Points, in no order, along strands that fork, close into loops and pass close to each other.
Two points are linked if the straight distance between their rows is under 59.2. Some points are linked to none.
Medo: [-10 -26 -11  -9  42  44  -5  -8 -23   4  47  73  13  -5  45 -17  36  -1
   2  15]
torip: [ 20  -3  11  -5   4  17  -4  19 -18   1  56   6  -6 -80   3 -15  52 -37
   9 -45]
Redid: [-41   6  16 -45 -52  -8  11  18  10 -23 -30 -66  -8 -67   9  21  10 -12
  23  11]
Rok: [  8  -7  10 -21  -6 -40  20 -28   9  20   9  13   1   6   1  -9  20  18
  36 -33]
runin: [-20  -9   6  23  42 -31   2 -12  -8  -8 -26   0 -24  42 -39 -26 -32  24
 -32   4]
kup: [ 16   2   9 -10   5 -30   2 -11   0  15  -8  -4  -2  34 -17  10 -12   9
  -6  -8]
sas: [-15 -15  13 -22  -2 -51  27 -36  16  15 -11  21  -7  29   4 -17  15  36
  41 -22]
todis: [ -3  11 -12  37  16 -23   1  -6   3 -19 -41  -5   0  58 -31 -12 -64   9
 -17  27]
muvaz: [ 15   4  11  36  37  11 -36  23 -21   5  23   3 -19  35 -27  13  -5  -5
 -69  38]
Zise: [ -4 -32  15 -20  24 -21   8 -26 -12  17  28  41 -12  13  18 -16  35  20
  12 -15]
milun: [ 12   8  -8  29  22 -18  -1 -23   5  -1  -7  28  20  16  15 -25 -24  25
  -2 -21]
febo: [ 24   7  -5  18  17  -7  -5 -14  -3   9  12  24  16   5  11 -13  -7  13
  -5 -23]
Kago: [-13 -28  17 -22  10  41 -18  24 -18  11  31  15 -10 -42  30   6  34  -1
 -18   1]
pip: [ 10  -2  11 -16 -22  16 -12   0   6  13  12   4   1  -7  19  11  11  14
  14  -8]
Pez: [ 18  16   7 -11 -35 -21  26 -20  21   6  23  -6  -4 -32 -10  -7  32 -10
  74 -50]
mavum: [-39 -12  -5  56  58  -3   5   3  -3 -17 -45  -8 -19  27 -46 -53 -43  30
 -41   0]
vaza: [  2   8 -22   3 -22 -12  14 -23  24 -10 -39   6  10  58   3   6 -41   9
  33  21]
lin: [ 31   6 -11  15  35 -15   3  -7 -22   7  54  39  15 -41   6 -25  34 -24
   0 -49]
fise: [ -1   2  13 -36 -36  10  -6  37  -2   1 -21 -58   0 -25  -9  36  -4 -18
 -16  13]
mukis: [  7   1   9  19  -5  53 -32   6   8  -3   2  18  -2  30  24   4 -19  20
  -7  31]
Nuzup: [ 14 -13   9  -1  32   0 -12  -1 -18  18  30  26  -5  13   7   0  20   5
 -33  -6]
rapa: [ 15   4  10   9   0  29 -31  33  -9  10   8 -13   3  -8   4  20  -2  -2
 -42  11]
vev: [ 14   8  -1  12 -21  38 -22  16   8  -4 -16  -4   1  37   6  17 -31   7
  -6  37]
Gotad: [ -4  -3  12 -42 -41   7  -1  21   3   6 -19 -48  -7   5 -15  43  -2 -16
  -5  21]
zak: [-23  -8 -10  53  64 -16   4   1  -5  -6 -42   2  -2  17 -24 -47 -38  30
 -45 -11]
febit: [ 18  19 -10 -32 -49   1  10  18  10   1 -17 -52  18 -27 -14  30  -2 -35
  17  -6]
zer: [  3  -4   1  29  19  54 -29   3  -2  -4  19  34   1  28  32  -8  -8  14
 -30  33]
Bitas: [-37   2  25 -22 -29  18 -18  29   4 -27 -26 -44  -7 -67  28  13  -5   8
  -5  16]
luneg: [  3  -8  -8  17  63  12 -16  12 -29  12  40  40   3   9   7   1  24 -12
 -64  18]
Riz: [  2   2 -18 -29 -56  14   8  12  18  -3 -35 -39  10   9   4  39 -17 -24
  26  30]
Vap: [ 26  14   7 -30 -29 -28  16 -10   9  16   4 -21  10 -11 -13  11  14 -12
  31 -32]
lerel: [ 26   7   1  24  13  12 -30  21 -10   8  13   2   7  17  -2  13  -9   4
 -42   9]
luv: [ -6  -6  18 -12  -4  34 -28  39  -8   3   8 -22  -3 -42  15  16  12   0
 -36   9]
kuz: [  7   2 -21 -14 -45   8   7   0  17  -7 -31 -19   8  43  -2  30 -32 -17
  22  39]
Lom: [  6  -6 -18   4  46  29 -13  32 -32  13  53  37  18 -36  18   8  43 -30
 -51   2]
suga: [-13 -13 -16   9  63  44  -8   0 -26  -4  42  64   5  18  30  -7  22  -2
 -38  40]
fubos: [ -4  -9   6 -36 -44  10  -2  14   4  -3 -23 -39 -17  32 -24  45 -12 -20
   1  43]
rapu: [ -5   4 -32 -30 -61 -16  37 -30  32   0 -29 -10  16  22   9  25   8 -17
  59  11]
vuzak: [ -1  13 -18 -12 -60  24   6   1  27  -7 -22 -15  20 -13  23  17 -14  -1
  51   6]
Sem: [ 15   8   0  33  30   6 -21   4  -7   3  -1  15   2  39  -4  -3 -27  12
 -38  15]
ker: [  4  24 -24   1 -65  27  13   0  30 -19 -16 -23  18 -46  17   9 -11 -16
  66 -13]
giz: [-26   0   1 -51 -70  -1  29   2  25  -1 -21 -41  -3 -31   8  29  32 -15
  52   5]
led: [ 34  28  -9  38   5  -6 -22  28  -6   4 -16  -8  25  33 -22  13 -42 -11
 -41  23]
zimu: [ -5  -5   5  24  55 -36   5  -8 -12   5 -14   5 -12  29 -24 -22 -17  17
 -46 -10]
lemov: [-11   2   1 -20 -52  33  -4  12  22  -4 -17 -20   4 -29  26  17  -2   9
  39   8]
buneb: [ -4  -2  10 -20 -35  29 -10  14   9   4   0 -15  -3 -33  21  15   9   9
  16  -1]
gida: [-11   5 -16 -51 -73 -16  48 -15  28   8 -18 -44   4 -11  -5  33  37 -32
  61   3]
kopu: [  2   8 -17  20 -11 -14   1  -7   4 -19 -34  -7   2  67 -31   6 -58  -8
  -3  44]
nizuk: [ 20  18 -31 -14 -20 -55  33 -24  13   0 -36 -19  31  26 -15   7 -25 -22
  24 -15]
mevep: [ -7  -8  15 -15 -33  30 -22  21  -2 -10 -13 -34 -29  39 -30  40 -22 -13
 -15  55]
refo: [ -6 -13  25  12  -2  50 -39  10  -8  -9  18   1 -37  31 -10  14  -9  10
 -28  58]
tol: [  4  20   1  -1 -51  14  19   3  24 -17   7 -31 -14 -69  -1  -3  23 -24
  78 -41]
rozof: [  3 -14  17  11  34  24 -30  16 -22   8  32  13 -25  25 -10  14  11  -4
 -57  31]
Dima: [ -5 -38  16 -23   3   7   6 -22  -5  19  41  49 -12  -3  35 -19  48  17
  33  -7]
gubib: [  4   6 -15   3 -34  11  -4  -1  10 -16 -34 -11   0  64  -9  23 -46 -18
  13  51]
soz: [ 17  -4   4  -3   1  -2  -8 -15   3  13  13  20   7   5  16  -4   5  17
  10 -15]
teg: [ 25  16 -13  28  13 -33  10 -29   7   0  11  27  24 -18   8 -36  -8   9
  27 -55]
Gata: [-20 -15   2  41  74 -19  -2  -6 -22  -2  -4  18 -19  30 -25 -33 -15  18
 -62   7]
teled: [  1  -2 -30   9  78  -4  10   0 -37   5  46  69  27 -14  16 -16  33 -18
 -33  -3]
ledol: [ -2 -27  29 -13  13  24 -27   6 -15  13  27   8 -33  24  -6  20  17   9
 -33  28]
Rodek: [ -6 -12 -16  10  81 -22  10 -12 -35  11  29  57  17  -9   9 -29  23  -4
 -34 -16]
nis: [ 18  16  12 -30 -33   3  -2  27   0   9  -2 -48  11 -37 -13  27   1 -24
  -5 -13]
mesob: [ 15   8  24 -13 -11   9  -6  27 -11  -4  35 -28 -14 -86  -9  -9  45 -35
   6 -47]
nif: [ 14  10  -4  24  39 -44   5  -2  -8   9 -22  -2  11  19 -22 -15 -29  13
 -33 -23]
Mes: [-40  -8  -5  51  40 -12   7   0  -2 -24 -45 -17 -19  38 -63 -44 -57  22
 -31  16]
ful: [ 19   6 -22  28  50 -22   9 -21 -19  -1  42  53  20 -34  12 -40  18 -13
   8 -53]
dedo: [ -2   3  -5  35  30 -10  -3 -18   6  -5 -22  24   4  46   6 -29 -36  33
  -9  -1]
folu: [ -8  -8  23   1 -23  39 -32  16  -3 -13   0 -16 -36  41 -25  27 -21   3
 -17  55]
tuzi: [  1 -22  16 -23 -19   6   4 -15   7  14  32  26  -7 -19  27 -10  39  16
  43 -22]
Feze: [-11   4   6  60  47 -14 -18   3 -15 -17  -6   1 -22  48 -45 -25 -36  15
 -59  33]
Viz: [-16 -17  20 -20   1  33 -21  31 -13   2  20 -13 -12 -62  25  10  26  -6
 -28  -1]
naku: [ 21  21  -6 -38 -42 -40  35 -18  18  10  -3 -31  17  -8 -23  16  22 -26
  48 -31]
mupa: [  6   8   4  59  49  -2 -27  12 -19  -7  13   7 -17  45 -36  -8 -20   3
 -71  40]
naza: [  5   5  -2  52  45  19 -25  -1 -10  -7  10  33   2  40   5 -20 -20  17
 -51  31]
Dav: [  9 -21  13 -13  17  20 -16   7 -18  18  35  21  -7 -15  18   6  31   1
 -22  -5]
Vid: [-14  -1 -24 -46 -67 -23  48 -24  29   8 -30 -22   8  20   1  36  30 -26
  56  16]
leruz: [  7  15 -16  -8 -50   0  15 -28  34   0  -3  11  13  -4  21   0   8  13
  74 -18]
toneb: [-19 -21  21 -23  -5 -21   6 -27   9   6  -7   9 -35  61 -15   7   3  24
  16  18]
rugir: [-51   3  31 -38 -46  -9   7   8  11 -27 -18 -53 -21 -83  20   8  19   0
  34  -1]
moson: [-24   2  14 -51 -51   2   7  27   7 -10 -30 -66  -3 -45  -3  34   1 -19
   8  15]
Lev: [ 14  17 -21   2   0 -47  19 -19  12   1 -34  -8  21  26 -15  -4 -34   3
  14 -19]
Gif: [  1   7  20 -23 -31  14 -12  34   1   0   1 -44   3 -68   2  16   9 -11
 -10 -17]
bam: [-13 -14  17 -24  -6 -32  16 -31  13  12  -9  12 -17  49  -2   2  10  29
  23  -3]
Favi: [ 17  23  -6  -8 -49  -6  26 -12  24  -6  10 -22   1 -39 -11   4  23 -24
  78 -42]
puni: [ -1 -23  28 -24  -6  15 -16   1  -4  17  15  -1 -27  26  -2  19  13  10
 -13  17]
nufur: [  1 -13  -8   8  53  37 -22  31 -29  15  45  32   5 -13  16  15  35 -20
 -64  21]
bagar: [  4  17  21 -15 -29  11  -4  29  -1 -13  12 -47  -6 -89  -8   2  20 -29
  14 -39]
nalid: [  7  -7 -24   0  56  19  -3  11 -34  10  58  55  23 -34  19  -8  41 -23
 -30 -10]
Tineb: [-25   6   0  60  37 -17 -10  -1 -12 -28 -27 -11 -20  44 -66 -34 -55  15
 -43  32]
gak: [-11 -34  12 -11  51 -26  10 -19 -24  18  23  43 -16  19   8 -21  26  17
 -16 -12]
bibat: [  1   8  -7  16  -1  -8  -1 -24  15 -10 -29  12   6  53   3  -9 -41  23
  11  11]
dibim: [  2  14 -25 -11 -47 -15  28 -33  35  -1 -22   9  19  22  16   8  -5   6
  67  -3]
zav: [ 24  17 -10   8 -26   1   5 -22  17  -1  12  12  16 -15  17 -14   2   6
  56 -35]
puvi: [-27  -1  16  -7 -30  39 -27  33   6 -21 -25 -29  -3 -45  30  18 -13  14
 -13  25]
Fisen: [-15 -12 -19  37  79 -27  17 -12 -18   5 -10  32  14 -13   3 -54  -6  19
 -38 -33]
budup: [ 24  11   5 -21 -13 -29  11  -9   6  16  -5 -11  12  12 -12  15  -3   0
  13 -21]
Tated: [ -5  -9  19 -32 -40   3   9  -5  14  14  17  -5 -11 -31  14   6  42  11
  53 -21]
memep: [-15 -15 -21  24  88 -26  16 -11 -27   5  11  50  15 -15   6 -46   7   5
 -37 -28]
rik: [ -1  -4   6   7  16 -30   0 -15  -4   0 -22  -3 -12  48 -28  -1 -27  16
 -16   9]
Nure: [ 12   5   8 -16 -27 -37  27 -30  18  11  20   8   0 -11   0 -10  34   6
  66 -41]
toz: [  4  12 -12  13  24 -48  15 -15   3   2 -41 -11  16  22 -22 -18 -42  13
 -10 -23]
ser: [-11  -1 -18  48  65 -23  12  -3  -5  -1 -32  16  16   3  -8 -48 -31  27
 -39 -31]
Bet: [ 14  12  -6   5 -32  34 -18  30   9  -2 -23 -20  15   9   9  28 -30  -7
  -3  29]
Vife: [  4  26 -11   6 -53  23   7   6  25 -22  -4 -27   5 -64  11  -1   1 -17
  67 -30]
vup: [ -3   2   8  -1 -34  45 -24  35   6  -9 -25 -27   6 -16  20  21 -23   4
  -7  28]
dapud: [ 19  18 -28 -29 -39 -50  43 -29  20   4 -21 -27  25  13 -15  17   0 -32
  43 -16]
Kevup: [  7   8 -18 -32 -61  -2  22   8  16  -2 -24 -44  17 -13  -1  33  -4 -32
  31   7]
serib: [-11  -4 -10  46  76   8 -14  -3 -23  -8  22  39 -10  35   1 -20  -2   8
 -65  32]
kuvu: [ 33  17 -10  17  -4 -10   4 -21  10   1  27  22  12 -28  10 -21   9  -1
  41 -51]
Tir: [ -6 -10  -3  26  71 -11  -8 -11 -25   5  13  34 -10  28   1 -20   1  11
 -55   6]
bolo: [ -7 -11  -1  17  35  63 -23  10 -16  -5  34  43   2  11  38  -8  12   2
 -38  33]
Bikos: [-18   0 -18  30  22 -38  17  -3   1 -19 -61 -19   0  48 -47 -22 -63   2
 -18   9]
Rili: [-41   4  28 -22 -31   8  -7  16   6 -29  -9 -34 -19 -88  32  -2  11   7
  19  -5]
vano: [-15 -20  25 -32 -29  16 -12  -3  12  16   0  -5 -27  30   4  21  12  17
  15  21]
zivu: [ 13  10 -18  35  44 -29   7 -25  -9   1  17  43  26 -21  15 -46  -3   9
   2 -54]
bomu: [-20  -2  19 -44 -58  -1  22   0  22   2   1 -33 -14 -49  10  12  46  -1
  60 -15]
zilev: [ 26   0  -4   6  24   8   1   8 -27   3  65  28   6 -63   3 -17  47 -38
   4 -47]

A tip is a point with one link. Name the tips that can be reached along the links from each point below, in the order of the rows.
bibat -> vaza, toneb
mesob -> suga, refo, gak, Bikos
Kago -> Nuzup
ser -> luneg, vano

A piece is all that can be reached along the links. How many separate loops has the piece of each point below (a circle has one, a figure eight two, a Y none), and how many tips (points with one link)?
Nure -> loops 0, tips 2
kup -> loops 1, tips 1
bolo -> loops 0, tips 4
muvaz -> loops 0, tips 2

Name the points in between on the shortest way along the links from the first point to the second, in order.
zimu / luv -> Gata Tir serib naza Sem lerel rapa
Lom / zak -> nalid teled Rodek memep Fisen ser
Redid / lin -> moson fise nis Gif bagar mesob torip zilev
bibat / Vife -> dedo milun febo soz pip buneb lemov vuzak ker
Rili / mukis -> Bitas puvi vup Bet vev
Tineb / puni -> Feze mupa muvaz rozof ledol
